Each row is a point on a tangle of strands that fork, close into loops and nearly touch. The rows are in no order.
Points whose rows are less than 60.7 apart are linked; no others are. Some points are linked to none.
j347: [  0   9  -3  -6   4 -20 -17  10  -7  -2   0  29 -15 -26   9  13   9  19
  11 -12 -18  10  -1   9 -20   3   6   4  10   1   7   4  12 -15   1   5
 -16]
j376: [ -5 -17 -19   0  14   2  -5   0  13  -4  13  10   3  -4   8 -17   7   7
  -2  28   0 -15 -16   5  20  -4  -2   3 -10  -6  -3  22   1  25   6  17
 -16]
j44: [ 10 -14 -10  -4   6   3  17 -15 -12   1  -3  -5  12   2  -1   9  -2  -4
  -4   7  33   2   7 -13   9  -5  -2  19  -3   7   3   0   1  27  -8 -10
   8]
j132: [  7  19   9   2 -14  11  17  -2   3 -15  10  -9  37  11   4 -37   4   8
  -1  -8  -6  -7  -6  -8   4 -11  15 -25   1  -6  17  -1 -28  -8 -27 -22
   4]
j362: [-13   5  -2   7   6   5  15  14   0  -6   3  11  10   1   2 -14   8  15
   4 -12  15   0   6 -15   2 -19  17  -9  13  16  11  -4 -11  -3 -22 -27
  12]
j494: [ -5  -7 -16   2   2 -19 -17   8  -7 -11   0  23   0  -9  11   5   7  23
  19  -2   4  20  -3 -16  -2  -4  13   6   7   6  20 -27   7  -2  -1  -7
  12]
j980: [  7 -25 -32 -10  -8 -24 -18  -5  -9  -9  -1  21  -3 -16   7   0   2   4
  11   0  14  11 -14  -3   8 -11   7  22  -2 -14  -5   3  -4  13   2  -6
   0]
j267: [ -1   0  18 -16  -8 -21   3  13  -8  -8 -22  19 -30  -8 -16  12   6  -6
   5 -26  -1 -23   7  18 -17   3  -3  23   5  11 -11  18  16   4   5  -3
 -16]
j972: [ -5   1  18 -22  -1 -23  13   8  -9  -9 -17  16 -27  -1 -17  19  11 -17
 -12  -5 -13 -20  -9  31 -10  -7  -2  31   3   2 -14  22  20  13   9  14
 -24]
j784: [  0 -10 -10   5  -6   1 -13  -5  -1  16  13 -27 -13  26  10  38  -3 -12
 -14   9   3   9  -2 -18  -2 -10 -19  11  -3  23  21 -35   1  18 -14  -9
  13]
j712: [  6  11   9   6 -10   5   0   0  13 -14  -2   1  26   2 -15 -41  -1  -2
  -8  -9  -1 -29 -11   4  15  -6  12  -5  15  -1   8  17 -15  13   0 -15
 -20]
j532: [-17  -3 -11  -2  -7  -9 -17  -1 -16   6   7  -4  -9 -13  25   9   3   3
  14   0 -19  29  -3  -5 -10  -4  -5  -2 -12  -1  16  -7  -9 -15   7   2
  14]
j356: [ 11   7  -4   4  13   9  13  -2 -18  11  -1  11 -14  -5  -4  22   3   0
   5   0   9  24  -7  10  -2   7  17  15  -3   4 -21   1  23  -1  13   8
  -9]
j123: [  6 -13  12  18 -11   1  15  -3 -22  -9   8 -19  16   8  13  15 -24 -12
   8   7  -7  17  -9  -6  33  12   0 -18 -29 -17  14 -23 -16   1  15  -5
  23]
j148: [ 14 -14   8  15  -9  18  19  -9 -14  -1  10 -21   6   4   5  22 -26 -10
  13   5  13  26  -1  -8  12  20  -3 -14 -20 -12   9 -27 -10  -5  14  13
  19]
j617: [-20  16   3  10   3   6  11   9  13  14 -11   0   3  -1 -19 -20   1  -9
   1 -37   7   0  17  -6  -7  -9  -8   0  24  11  -2  12  -7 -16 -33  -6
  -3]
j229: [ -8  -3 -12   6  10  -9   6   9 -11  -9  -6  12  -3  -7  14  21  10  11
   2 -15  -5  19   7 -17  -6  -6   9   3   4  28  17 -13   3  -8  -5 -15
  17]
j798: [ 21  -9 -14   0   8   0  12 -10 -17  10   5   1  -6  -2  -1  33   0   2
   4   6  31  23 -15   2  11   9   6  22  -1  -7 -21 -16  12   7  11   2
  11]
j934: [ 20   6   5  -3   0  16   2  -4 -22   6   9  -5  -4  -2  14  -1  -5 -12
  14  -2  -4  15   1 -15 -10  23  14  -5 -24  -2  -7   3   6 -14  28   3
  -4]
j756: [  6  -3  -5   3   7  -8   1  -7 -16   4   0 -11   5  -7   8  18 -15  -1
 -15  16   0  26   8  -5  -3   5   3   8 -22  11  -7 -14  12   4   3  26
   4]
j579: [  5   1  -5  -3  15   6  21   2  -6   1  -2   4  10  -2   4  -7   9   4
  -1  -3  25  -2  -2 -14  14  -7  19   5   0  18   5   8  -7  18 -10 -23
   1]
j46: [ -6 -14   2  -9  10  -2 -22   7  18  14  -2   4 -25  12  27  20  -2  19
 -11   0  -9  -2  18  -3 -12 -14 -13 -10  13  12  -1  -5   3 -11  -1   2
   5]
j696: [ -6  10  27   3   3   3 -13   5   8  24   5 -20   4  15 -13  -8   7   0
 -10  -1  -6   6  38   6 -32   1 -20 -16   4   4   0  -9  15 -18 -18  15
  -1]
j394: [  3   8  10  -5   3 -11  17  11 -18   3 -10  30 -25 -15  -7  24   4   0
   9 -20  -7  -6  -3  13 -17  18  11  22   5   5  -2   8  26  -1  -2   2
 -17]
j203: [-15  16  11   6   8   1   6  12  -9   9  -9   8 -20  -4  -3  36   5  14
   2 -16 -12  -5  24   4 -22   6 -14   6  11  16  15  -1  16  -2  -9 -12
  -2]
j931: [  4  -3   5  18  -8   4   7   3  -5  -9  10 -11  20 -10   6  -1 -24   1
   4  -7 -15   8  -4 -11  21  18  -5 -24 -19 -16   0 -11  -6 -13  13  -3
  10]
j770: [-10   8   9   2  -2 -21  -9   2  10   0 -20   9 -12   5 -14  -2  -1 -17
  -4  -1  -2 -26   2  20  -2  -7   7   6  10  -3   1  19   8  11   3  16
 -28]
j163: [ 10  18  14   0  13  -9   4   6  -3   1   2  13 -19 -13  15  16   4   3
  -8   2 -26  -8  -8  -2   2  17   7  -3 -10  10  -8  10   4 -19  30   9
 -21]
j917: [-17  38  20  16   3 -16  -9   8   8  -7   0 -14   4  -3  -6 -10   4  -7
 -23 -20 -15 -13  -7   5   6   4  -1 -21  21   0   3   6 -17 -21  27   5
  -8]
j601: [-12  -9  -5  10   0   7 -12  -3   8  12  25  -7 -20   0   7  -1   3  21
   0  29  -3  -1   4   7 -10  11 -14 -14 -19  -4   7  -9  -3   0   7  11
   9]
j473: [  0  -8   5  12  22   2   2   3   2   7  30  -7  -2   1  10  -6  -2  18
  -9  25  -6  -4  -3   1  15   8   3 -20 -19   3  -3  -3  -3   4  15  16
  -1]
j966: [ -6  22  14  13  11  13  20  -4  -2  -5  -1 -22   9   2 -19  -5  -2 -12
 -10   4  -2   7   5   3   3   5  14 -10 -13  16  -7   4   4   0   0  14
   5]
j743: [ 19  -8 -12 -12  -3   1  18 -26 -26  -7   4  -2  15   5   8   5  10 -27
   7  18  39   9 -14  -7  16   2   8  10  -2 -21  -6   0 -14  15  12   4
   6]
j220: [  5  19   0  -7   6  -3  10  -3  -4 -16  -8  34   1  -3 -20  -4   7 -20
  16   3 -11  -6 -23   6  18   8  21  11   7   3  -7  15  20  -5  24  -5
 -15]
j211: [ -3 -18  -9  -8   1   9   3   0   8  14  -9  -7  -4  12   2  10  -6  -4
  -8   5  21  11   7   0  -5 -10 -16  18  -2  18  -6  -5   6  19 -18  -2
  11]
j681: [ -2  14  10  -7   4  -4   5   4   4   3  11  21 -20  -6  -3  17   9  -1
   0  17 -27  -7 -15  19  -2  10   5   2  -2  -4 -12  14  15  -9  22  26
 -16]
j89: [  6  -3   1 -17  -9   6  11  -3 -10  -8  -5 -15 -13  -1  11  10 -14 -13
   7  -8  28  27  -2 -25   3  -2   5   8   0  13  17 -17 -30   6  -8  -9
  29]
j462: [ -5  26   3   7  -8   3   1  -7  -3   4 -17   0  14  11 -32 -26   6 -29
  10 -14   1 -23   2  22  -9  -1   3   6  13  -1  11  12  -5   4  -4   1
 -22]
j357: [ -2  -1 -17 -12  -3 -10 -13  -3 -14   2  10  16 -17 -16  19   8   4  17
  16  11 -24   8 -10  -2 -15   6  -3   6 -11  -3  10   2   7  -7   5  12
  -5]
j131: [ -2  -7   0 -16  15  -4  -4  12  -1  10  -6  -8 -30   6  18  32   6  14
 -13 -12  -8  14   9  -1 -14 -14 -13   6   7  35  -4  -1  11  -4  -7   2
   2]
j414: [ -6 -25 -10 -11  10 -10  -7  14   5  -2 -26  23  -9   2   3  12   9  -1
   3 -13  -3 -12  14  11  -2 -15  -7  10  21   6   2  13  18  10 -17  -9
 -12]
j210: [  6 -15  -9 -18  -9  -4  -2   1 -10   7 -11  12 -20  -6   9  23   8   7
 -10   8   2  -1   9  10 -25  -8  -3  22  -2   8 -11   6  23  12 -10   5
  -8]
j470: [ -2  30   9  17   5   8   8   2  -1   8  -3  11   0  -4 -22 -17   6 -23
   9 -10   3 -13   0  12  -8  13  19   1  13   1   1  19   9  -5  11   5
 -20]
j609: [  4  -8 -18 -17  -4 -10 -10   0   1  -2 -13   7   2 -21  11   4   2   9
   0  -4   1  26 -11   2   4 -11   2  17   2   0 -12   6   4   2  -7   6
  -5]
j531: [ 17 -21 -24 -17  -6 -19  12 -19 -40  -5  -5  12   9   2   4  37  18   1
  -6  10   4  -1 -13   2  -9  -3  -8  38  -9 -11 -11   3  14  15   4   4
  -1]
j61: [ 18  11   9   0   1  25  21 -18   5  -5  -1 -21  20   6 -14 -12  -2 -15
   6  12   9   1  -2  -4   8   8  16 -16 -13  -3   3   1  -6   2 -11   6
  -1]
j117: [ 20  -1   6 -11   0  17  25 -17 -11 -15  -4 -12   6  -6 -11   1  -4 -28
  15  11  34  13  -3   3  17   0   4  10  -4  -5 -19   7  -3  10   3  11
   3]
j580: [-16  -2  -1  12  -8  14  13   9  -2   0   1  -5   9   4   7  -2  -9   9
   4 -19   3   7   7 -20   3 -15   4 -13   4   3  11 -15 -16 -13 -10 -31
  25]
j160: [-26  21  15  -2   9  -8  -4   9  11   1  -8   9   6  15 -11 -12  11 -13
   1 -28   1 -11  13  -8  -6  -7  -6  -2  41  10  14  18 -10 -19 -20  -4
  -6]
j651: [ -3 -25   1  20   0  -9 -20  18  -4  11  19 -21 -10  18   6  13 -19   9
 -20   9  -1  23   9  -4   1  -2  -8  -2  -8   4   0 -35   2   7   1  12
  21]
j157: [ 16   8  13   1  -5  16  -7  -7  14 -12   1 -13  14  12 -39 -25  -2 -18
   4   8   4  -8  -5  24  10   7  -2  -8  -3 -16 -17   4  11   3   9  20
  -4]
j925: [  9 -11 -20 -29   1  -9  13 -12 -23 -11  -7  11  -3   1   9  21  12   5
 -13   5  13   0  -4  -3 -10  -7  -7  38  -3  15  -8  11  16  20 -11  -4
  -6]
j805: [  2  -3  -8   5  -4 -12 -20   4  -7  -2  -8  21  -9 -18   9  11   1  22
  28 -11  -1  18   3   2 -16  10   6   7  11  -4   2 -14  15  -8   2 -14
   4]
j999: [ 16  -7   9   2   2   8  13 -11  -7  -9   5 -22   6  -3   5  33 -17   2
  -4  11   1  23   4 -17  20  12  -7   2 -17   7  -4 -24   0   7   6  14
  12]
j719: [ 21 -15 -19 -13  -7 -16  12 -28 -32  -8   0   9  12   2   1  34  10 -12
   8  17  35  -1 -13  -2   0   1  -5  26  -5 -12  -5   2 -10  17  15  -3
  10]
j84: [ -5  -2 -16 -19  -9  -5  -5 -10 -10  -2 -16   2   6  -6   3  -3   7 -17
   9  -5  21  24 -11   0  -7 -24   5  19   9   8  -2   8   3   5 -18  -1
   9]
j39: [  1  -8 -11  -6  11 -12   2  10 -18  -2  -3  -8 -17   2  17  39   5   9
 -10 -15  -6  27  -6  -9   2 -10  -4  15  -3  37  14 -16  -2  -4  -7 -13
   9]
j170: [  6 -13  -4   3 -11   6   4  -6   6  -3  17 -10  18   5  25 -25 -14  -1
  -2   7   4   6 -18 -17  11  -3  15 -17 -15 -11  16  -9 -37   8 -16 -13
   8]
j33: [ -5  -5 -10  -8   2  13   0  -1   9  -3 -14  -3  15  15 -16 -22   1 -23
  -3  -4  12  -3   7   4   5 -24  -1   6   8   9   0  17   1   8 -21   4
  -5]
j81: [-11  12   0  -6   4   9   4  -7   1  10  -8  -3  -5   1  -5  10   5   3
   6  -9  -8   2  23   0 -15   0 -16   6   4  21   7   0   6 -12 -15 -13
   4]
j65: [ -7  27  10   7   1   0 -10  -2   6  -7  11 -11   7  -3   0 -21  14   9
   1 -12 -15  -7  14  -2 -22  23  -5 -18   1 -22   5   8  -5 -33  18  -2
  -5]
j144: [ -6 -16 -20  12  10  -7 -16  17  12  11   7   5 -13   0  29   5  -5  21
 -10  -1  -2  -3   4 -12   2 -15   1  -8   9   4  16  -6  -9 -13   2  -9
   3]
j809: [ -2   3  -5   1   6  -5  -2   7  14 -12   6  11  -2 -19   1   4  -8  24
  -1  -9 -15  -5 -14  -6  19  11   2  -8   3   0  -5   0   0  -9  16 -13
   8]
j723: [ 25 -30  -8  -6  -6   8  -6  -9  -2 -13 -13   5  10 -15 -13  13 -14   1
  21   3  15   7  -5   0  11   7 -12  18  -6 -23  -6  -1   6  13   8  -7
   1]
j127: [ -7   6   3  -4  11  -8  -8  -3  19  -1  22   1 -10 -22   9  -1 -12  15
   9   3 -30  -8  -5   3   3  25 -19 -12 -11   4  -2   7  -5  -7  17  20
 -10]
j734: [  4  13   2  12  -1   6  -9   2 -13   1  13 -13  -3  -9  12 -13   0  -2
  12  -9 -15   3   9  -8 -14  22   2 -19 -17 -11  -3  11  -6 -29  25  -2
  -2]
j919: [ -8   5  20   1   1  -5   1   6   8  13   2 -11  -4  17 -38 -13   7  -8
 -13   7   3 -19  31  17 -26  10  -6  -6   3   2  -2   1   9 -10 -16  20
 -18]
j930: [ -6  15   7  21  -1   8  12   0  -1 -13  16   1  28  -7   2 -16 -18   6
   1 -20 -22  -9 -17 -12  21   9  11 -30  -4 -25  -9  -4 -18 -21   8 -14
  10]
j250: [ 14  -6 -11  -8 -14   4   5  -8 -13   3   2 -10 -12   7  15  24  -4  -8
   1   7  26   8 -10 -26  -4   0  -7  21  -2  17  19 -26 -18  26  -2 -15
  19]
j329: [ -8 -36 -12  -9   6   8  -9   1   5  11 -18   0  10  16   0 -11  -1 -13
  -7   3  12   2   8   4   6 -30 -10  13  10   1 -10   5   7   5 -17  -3
   6]
j786: [  3  22  22   6  -7  -1 -23  -1  14   7 -12  -9  -2   8 -32 -22   1 -19
   1   1   2 -16 -12  31   0   8  -5   3   8  -8 -21   5   5   3  20  17
 -15]
j958: [ -2 -20   3  20 -11  13 -10   7   7  19  14 -21   0  13  -7   3 -24  11
 -12   3  10  17  12  -8  -7  -1 -15  -4  -3  -4  -1 -38   3   9 -20   2
  14]
j185: [ -5  27  14 -17  -8  -2 -20  13  -6   0  -6  11 -16  -4  -6 -19  20  -9
   7 -12   3 -14   7  16 -30   1   2  -1  26 -13  -5  19   8 -11  18   3
 -13]
j849: [ 14  -8  -6  -4  -9  14   4 -12   2  -7  17  -1  21  -5  13 -35  -8   3
  21   5   8  -8 -20  -7  17   8  17 -16 -11 -13   7   8 -18   4  -3 -10
  -5]
j182: [-22  10   3  -1   0 -14 -28   8  23   5 -16  15  -6 -12   5 -12  -1  12
  -8 -15 -10 -12   4   9  -3 -12  -9  -5  30  -7   0  15  -2  -4  -3   6
 -10]
j551: [  3  27  -9   6  13  -6   2  -3   7   3   5  30  -8  -4   0  -5   8  -8
  12  11 -27  -6 -24   8  16  13  10   2   5  -6  -3  24  16  -5  27  17
 -25]
j685: [ -9   1   3  18 -10  14  18   5   2  -6  12  -4  21  -4  -1 -16  -6  12
  -9 -14 -10  -4  -5 -11   9  -8   8 -29   0 -13   0  -5 -18 -12 -12 -25
  11]
j471: [  2   2  -8  -7  -4  -4   2  -7 -17  -9 -16  18   8  -8 -14   3  12 -12
  20   3  -9   4   2  16  -9  -7   5  29  -4  -9  -8  21  19   5   4  -3
  -9]
j171: [ 11  -2  -6   1   4   8   9  -9   2   0   1   6   7  -6   4  -4 -10   1
  -2   5   4   1  -5  -3  17  14  13   3 -13  -3 -14   1   8  11   6  -2
  -9]
j88: [ 12  -9  11   2  -8  17  27  -8   1  -7  17 -10  22  -5   6  -2 -25  -8
  -5  12  14  11 -16 -14  25   6  16  -8 -10 -20  -3 -17 -16   3  -4   6
  10]
j985: [ 16  -8   7   5 -11  24  23 -14   3  -2   9 -19  20   1 -17 -12 -15   1
  12  -3   3   3   9  -4   0  16   2 -25 -13 -25   2 -11 -15 -10 -13   0
   6]
j429: [  2  20  -5  11  -4  11   8 -11  11  -6   3 -11  28   3 -27 -36  15   1
   7 -14  -4 -16  -5   8  -1   3   6 -30  10 -30   5   1 -13 -16  -7 -14
  -5]
j612: [ 15   9  -2   9  -3   0  -2  -3  -1 -16  15  20  26  -7  10 -36  -1   5
  25   5  -6  -2 -10 -11   8  15  24  -7  -1  -3  14   3  -3   1   0  -8
  -6]
j42: [-10   1   5 -11 -12   3   7   9 -13 -11 -12  13 -16  12 -13 -12  17  -6
   6   1  -1 -35  15  12 -30  -8  -3  12  13   7   6  33   8   4  -2  -8
 -11]
j276: [ -2  -1  11 -11  -4   0  -8   4   2  20 -13   0 -15 -11  -3   4   5  -6
  -7  12  -4  -4  17  23 -27   6  -5   7  -4   4 -14   5  20   5 -12  21
 -11]
j693: [ -1 -11 -12  10  -3   1 -13  12  -7   0  11  -5 -14  -2  26   1   2  14
  -9  -3  11   9  -8 -14   1  -5   6  -8  -8   6   6 -17 -15   2  11 -23
  19]
j594: [-10  -8   7 -14   3   4   2   6   3  -1 -18   1   1  17 -17 -11  18 -24
  -4  -2   3 -22  16  17 -13 -22  -8  15   2  12   0  33   7  11 -13   7
 -11]
j561: [ -5   0  19   2   7   0   3   2  12   6  10 -18   6  24 -23 -15 -10   8
 -18  10   0  10  30  -2 -10  -8  -6 -14  -7  13   5 -10  12 -10 -15  12
   9]
j28: [ 18   0   3   6  -3   6  33 -10  -4  -9  15  13  21  -2  12   2 -11  -9
  10  10   4  23 -28 -14  36   7  23  -8  -7 -27  -1 -12 -14  -1   5 -13
  21]
j383: [ -7 -15  -9   3  10 -18 -16  17   8 -11 -18  12  -1   2   2  -7   8 -17
  -7  -3  -6 -21   1  15   4 -28   1  11  17  -5  -8  24  11  17   3   2
 -19]
j525: [ -7  -4  -1  14  -8  11 -14  12  -4  13   8 -32 -10  16   9  28  -4   5
  -7  -8  -3   2   7 -11  -2  -6 -27  -4  -3  20  16 -26   2   2   3 -11
  16]
j389: [  1   1  -2 -20 -14   4  -1 -13 -11  -5 -15  -9  -8  -7   8   4  -2  -9
  12  -3  23  28   5 -10 -11  -5  -5   9  -6   9   3  -5  -8  -5 -12   0
  16]
j905: [ -1  41  17   7  -1  -9 -13 -10  15 -15   0   1   5  -7 -12 -20  -7 -14
  -4 -21 -13 -14 -18   2  12  23   3  -4  17  -7  -1   0 -11 -21  18  -2
 -16]
j841: [ -6 -25 -13 -10   5  13 -11  -3  14  20   9  -2  -6  30  13   0   5  14
  -9  24   1 -12  11  -3   4 -11 -10  -3  -1   3  17 -12   1  -1 -18 -12
   3]
j304: [ -4  -3  -6  10  18   4   6   1  17   4  28  15  -7  -1   6 -20   7  11
  12  19  -4 -13 -18   2  16  13   0 -18  -5  -5  -9  14  -8   6  19  12
  -6]
j516: [-10  -4  12  -5   6  12   8   2  15  14  -7 -12   6  14 -28   0  -1   6
  -6   2   9  -4  16   0  -7  -5 -16   6   0  19  -7   1   6   1 -19   3
  11]
j315: [-16 -15 -10  12  -2 -13 -22  19 -20   2  -6  -5   2  -7  21  10  -1   3
   9 -24 -14  14  13  -6  -3 -12 -10 -15  -3   0   8  -2 -10 -19  15  -6
  16]
j873: [  8  -7   1   6   6  -9  -8   1  13  -1  -5   1 -20 -16   0  20  -7  23
 -13  -7 -15   1  -7  10  11  11  -2   3  -9   3 -16 -13   7  -3  12   4
  -5]
j988: [  2  14   2   3  -3  18  13  -3   9  -9 -10 -12  25  15 -16 -34  -2 -14
 -10 -10   3 -19  -8   0   6 -21   6 -10  11  16   5  14 -18  10 -16  -3
  -3]
j408: [ -6  15  -6  -2  -2   0 -12  12  -2   0  -3   1 -12  -3   4 -13  13   7
  10  -1   5  -1   6   5 -19  -8  11  -8  13   2  -1  10  -2  -8   7  -4
  -4]
j636: [  0 -18   2   3 -10  14  13  -2   5   8   9 -23  10  22 -12 -10 -19  -6
  -9   7  14  17   8  -5  -2 -10  -2 -16 -12  -5   1 -33 -11  -3 -29   4
  19]
j25: [ 14  25   9   3  10  12  14   0   2  -6  -2  13   6   6 -10 -21   3 -20
  23  -4  -1  -8 -12  -7   9  17  23  -5   8   0  -5  19   7 -11  17  -9
 -15]
j692: [ -7 -13  -4  -3   3   8   8  -9  14   4   6  -5  14  11  -2  -9   3  11
 -17  26   0 -13   0  -4  14  -9   7 -12  -7   1   7  -1  -4  11 -13 -11
   2]
j209: [-13  12   6  -1  -5 -16 -11  -5  25   8 -27   6   0 -10 -10  -4  -8 -10
 -10 -11 -17  -9   4  18   7 -12  -4   5  13   0  -5   7  11   2 -10  12
 -10]
j735: [ 11  -8   0  -6 -14   7  -1  -9   3  16   6 -22  -3  33   5  24  -9 -20
 -17  11  21  15  -3 -29   6  -2 -17  15   1   3  22 -28 -27  24 -15  -8
  22]
j865: [ 14 -27  -6  11  -3   7  18  -9   0   0   3   2  15   1  -4   3 -20   4
  -4  20  20  15 -10  -8  27   6  12   4 -12 -16 -13 -16  -2  20  -3  10
   4]
j416: [-14  18  25   8   1 -12  -9  -1   8   8   4  -8  -7  -4  -5   1  17   3
 -13 -12 -21  -8  21  10 -19  15 -15 -10   8 -16  -9   5  -1 -20  14  12
  -3]
j808: [-13   7   2  -2   0  -8 -12   8  23  -2  -5   0   2 -12   1   3  -7  18
 -15 -23 -14  -8   1  -8   3  -7 -11  -9  18   2  -9  -2  -1 -18   1  -9
   4]
j215: [  6 -16   3  -4 -18  23  30 -10   6   5   1 -22  21  10 -11  -8 -17 -12
  11  -1  27   8   6  -7   3  -7  -1 -15  -6 -16   8 -16 -25  -4 -31   7
  11]
j661: [-13   1   6   4   1  -5  -9   9  22   8  -2  -6   6  -8 -15 -12 -11   0
 -12  10  -7   6  -1  14  12 -12  -3  -4   0  -7 -20  -3  16   1 -13  17
  -2]
j340: [ -8   6  10 -16   1 -16 -12   2   5   4   0  24 -19 -15   3  12   8   4
   5  13 -37 -14 -11  36 -15   1 -14   7   2 -10 -11  19  12   8   2  29
 -22]
j375: [  0   7 -10  20  -7  15 -10   8  20  -5   7   3  22   4 -10 -41 -13  -5
  -2  -8  -7 -23 -21   7   8 -10  10 -21   9 -20  -4   1 -19   2  -7   2
 -18]
j665: [ -2 -21   8   2  -2  -6   8  14 -10  -8  -1 -23   8  -4  14   9 -12  17
 -26 -13  -9   8  -9  -9  23 -10  -7 -22  -9  21  -8 -13 -18  -3  16 -14
  24]
j407: [  6  -8   5  -9  -8   3   9  -4  -8   1  -1 -20   8   8  25  -7  -7 -16
  -9   4  18  17  -6 -28   8  -2  12  -8 -17   3  13 -13 -28   2  -8  -4
  24]
j789: [  7 -11 -19  -7  -5  11 -11  -7   2   3  23   5 -18   5   9  11   6  19
   4  33   0 -14  -5   2  -7  11 -16  11 -21  -6   6  -8   3  14   9   2
   2]
j836: [ -4  29  20   1  -4  -7 -21   4  14   5  -5 -14 -12   3 -14 -21   9 -10
 -11  -6   9 -24   0  18 -15   1  -4  -7  23 -12 -11  11  -6 -11  13   5
 -16]
j828: [  4   3   3  14 -10  13 -15   4   5  19   4 -22 -11  14   4  22   2  12
   6 -10   5   1  13  -1 -20 -11 -29  12  11  11   2 -27  15   6 -11 -16
   7]
j717: [  7 -11  -5  -1 -11   6  -1  -9   3  -5 -19   0   6 -11 -13  19 -14   3
  20  -8  12   2  13   1  -8  10 -17  18  -2  -2  -1  -4  16  11  -9 -16
   1]
j441: [-15  25   3  14  -6   9   9   0  10  10 -12 -11  17  12 -27 -27   7 -12
  -1 -21   0  -8   5  13  -8  -7  -3 -15  21 -17   1   6 -10 -15 -20  -1
 -11]
j511: [-10  -1   9 -13   3 -18 -14   4  10  12  -7  10 -24  -5  15  13   4  10
 -13  10 -27  -8  11  17 -21  -5 -12  -5   2  -2  -8   5  14   1 -14  28
 -13]
j19: [ -9  25  31  18  12  -3   5  11   7  -4   2 -20   7   7 -10  -4   0 -14
 -15  -7 -17  -6   2   5  13  12   9 -25  -4  12  -4   6  -3 -11  18   9
  -5]
j287: [ 21  -3  -9   7  10   6  17 -11  -7   6  11   9  -3   6  12  16  -4   3
   9  16  13  28 -26  -9  31   6  11   5  -8 -17 -14 -13   2  -3  14  -8
  21]
j679: [-16  24   9  -9  15  -8   3  12  -4 -12  -1  11  -5   4   0  -5  15  -2
   1 -26  -2  -9  19 -14 -14  -3  -2   2  23  40  10  18  -2 -11 -13  -5
   2]
j614: [  7 -10  -3 -22 -11   1 -15   3  -5  -6 -20   8   0  -7  -2   1   2   7
  20 -19   9   3  17   3 -23  -1 -18  24   8   3  -1   3  10  -2 -12 -21
   8]
j507: [ -3  14   1  -5  11  -9  15   8  -6 -12  -6  18  -8  -4   4   5  11  -1
   3 -12  -6 -16  15 -17 -15  12  12   7   6  30  15   8   7   2  -4 -10
 -13]
j247: [ -4  27   0  12   1  11  -1 -11  14  -2   4  -5  12   0 -14 -22  10  -1
   3   9 -16 -10 -15   9  10   3   4 -24  -3 -13   1   8  -3 -10   9   3
   1]
j697: [  3 -13   0   8   0  -4   1   3   1  -1  15 -12  -1   0  23   3  -7  17
 -18  10  -8  -3  -2 -13  18   1  -2 -18 -20  15   3 -13 -15   9  15  -7
  15]
j689: [  7  -7 -19  -5  -4  -3  -1 -12 -14  -4  13   3   2   2  17  -8  15   2
   6  28   8  -4 -11 -10   2   3  14   4 -14  -4  17   4 -14  15   4 -12
   0]
j402: [ -3 -17 -12  -5  -3 -14 -16  -9   0  15   3  -4 -21  -8   9  17   5  10
  -9  10   6  30 -14   4   1  -6  -4   7 -10  -2  -6 -24  -1   5  -4   2
  23]
j631: [  0   6  -8  -6  -5   1  -8  -1   3 -16  -5  10   7 -12  -1 -28   2   8
  13  -3   5 -13   0 -14  -3   1  12  -2   7   4   9   8   3  -4  -3 -12
  -7]
j795: [-13  -3   6  17  12  -9 -11  13   1   4  12  -4   7   0  -7  -8 -14   8
 -20  20  -7  22  10   7  12 -10   2 -15 -13  -8  -5 -21  13  -2  -6  30
  16]
j206: [ -7   5   0  12   6  -5   4   8  -1   3 -12  23 -19 -11  -6  23  10  11
   8   0  -7 -10  11  17  -7  14   1  17   6  -2   4   1  26   7   1  -8
  -5]
j747: [ -6  15  19  11  10 -20 -14   3  14  -2  10  -8  -7 -17   0   4  -4  12
  -9 -11 -22 -13   2  -3  -1  29 -25  -4   6 -11  -7  10  -6 -17  25  10
 -14]
j299: [ -5  -5 -13  -6   9  -3  -5   6   7  -2   1  18 -14   2  16  -1  12  15
  -6  24  -4 -24   7   8  -4  -7   2  -2   0  -1   8  18   2  14   8   5
 -11]
j869: [ -4  -8   1 -15   1  -4  -3  12  -2  -2 -10  23 -29  12   5   7  15   6
  -6  12  -3 -29  24  15 -28 -10  -2   2  16  -9   5  32   9   0   2   1
 -19]
j964: [ 23   9  -6  -6   5   3  -2  -8  -5  -5   4  10   0 -15  16   6  -5  -5
   5   9 -16   6  -7  -9   3  24  18   1 -17  -1  -3   8   8  -7  16   7
 -19]
j690: [  7 -40 -17  -5 -10 -10 -13 -10  -7 -14  -8  -1   8 -10   2   1  -3  -6
  10   5  20   3  -8  -4  13  -8  -8  21 -11 -24 -19   2  -6  17  10   0
   9]
j998: [-13 -32 -19  -4   2  -4  -9  -4  11  -2  -3  -3  17  10  -1 -12   8  -1
  -3  22   2 -13  -4   2  16 -24  -4   7  -8 -11  -2  10  -2  18  -5   4
  -2]

A piece is two or more points that can be reached from each other along the links. Count, over all rows, the pieces, the separate loops (a circle has one, a figure eight two, a Y none), the forks (points with three links) and the tips (points with one).
pieces | 5
loops | 1
forks | 14
tips | 22

A tip is a point with one link. Name the tips that can be reached along the links from each point below, in the order of the rows.
j747 | j356, j117, j127, j507, j247
j809 | j414, j873, j795
j525 | j157, j828, j614
j215 | j651, j905
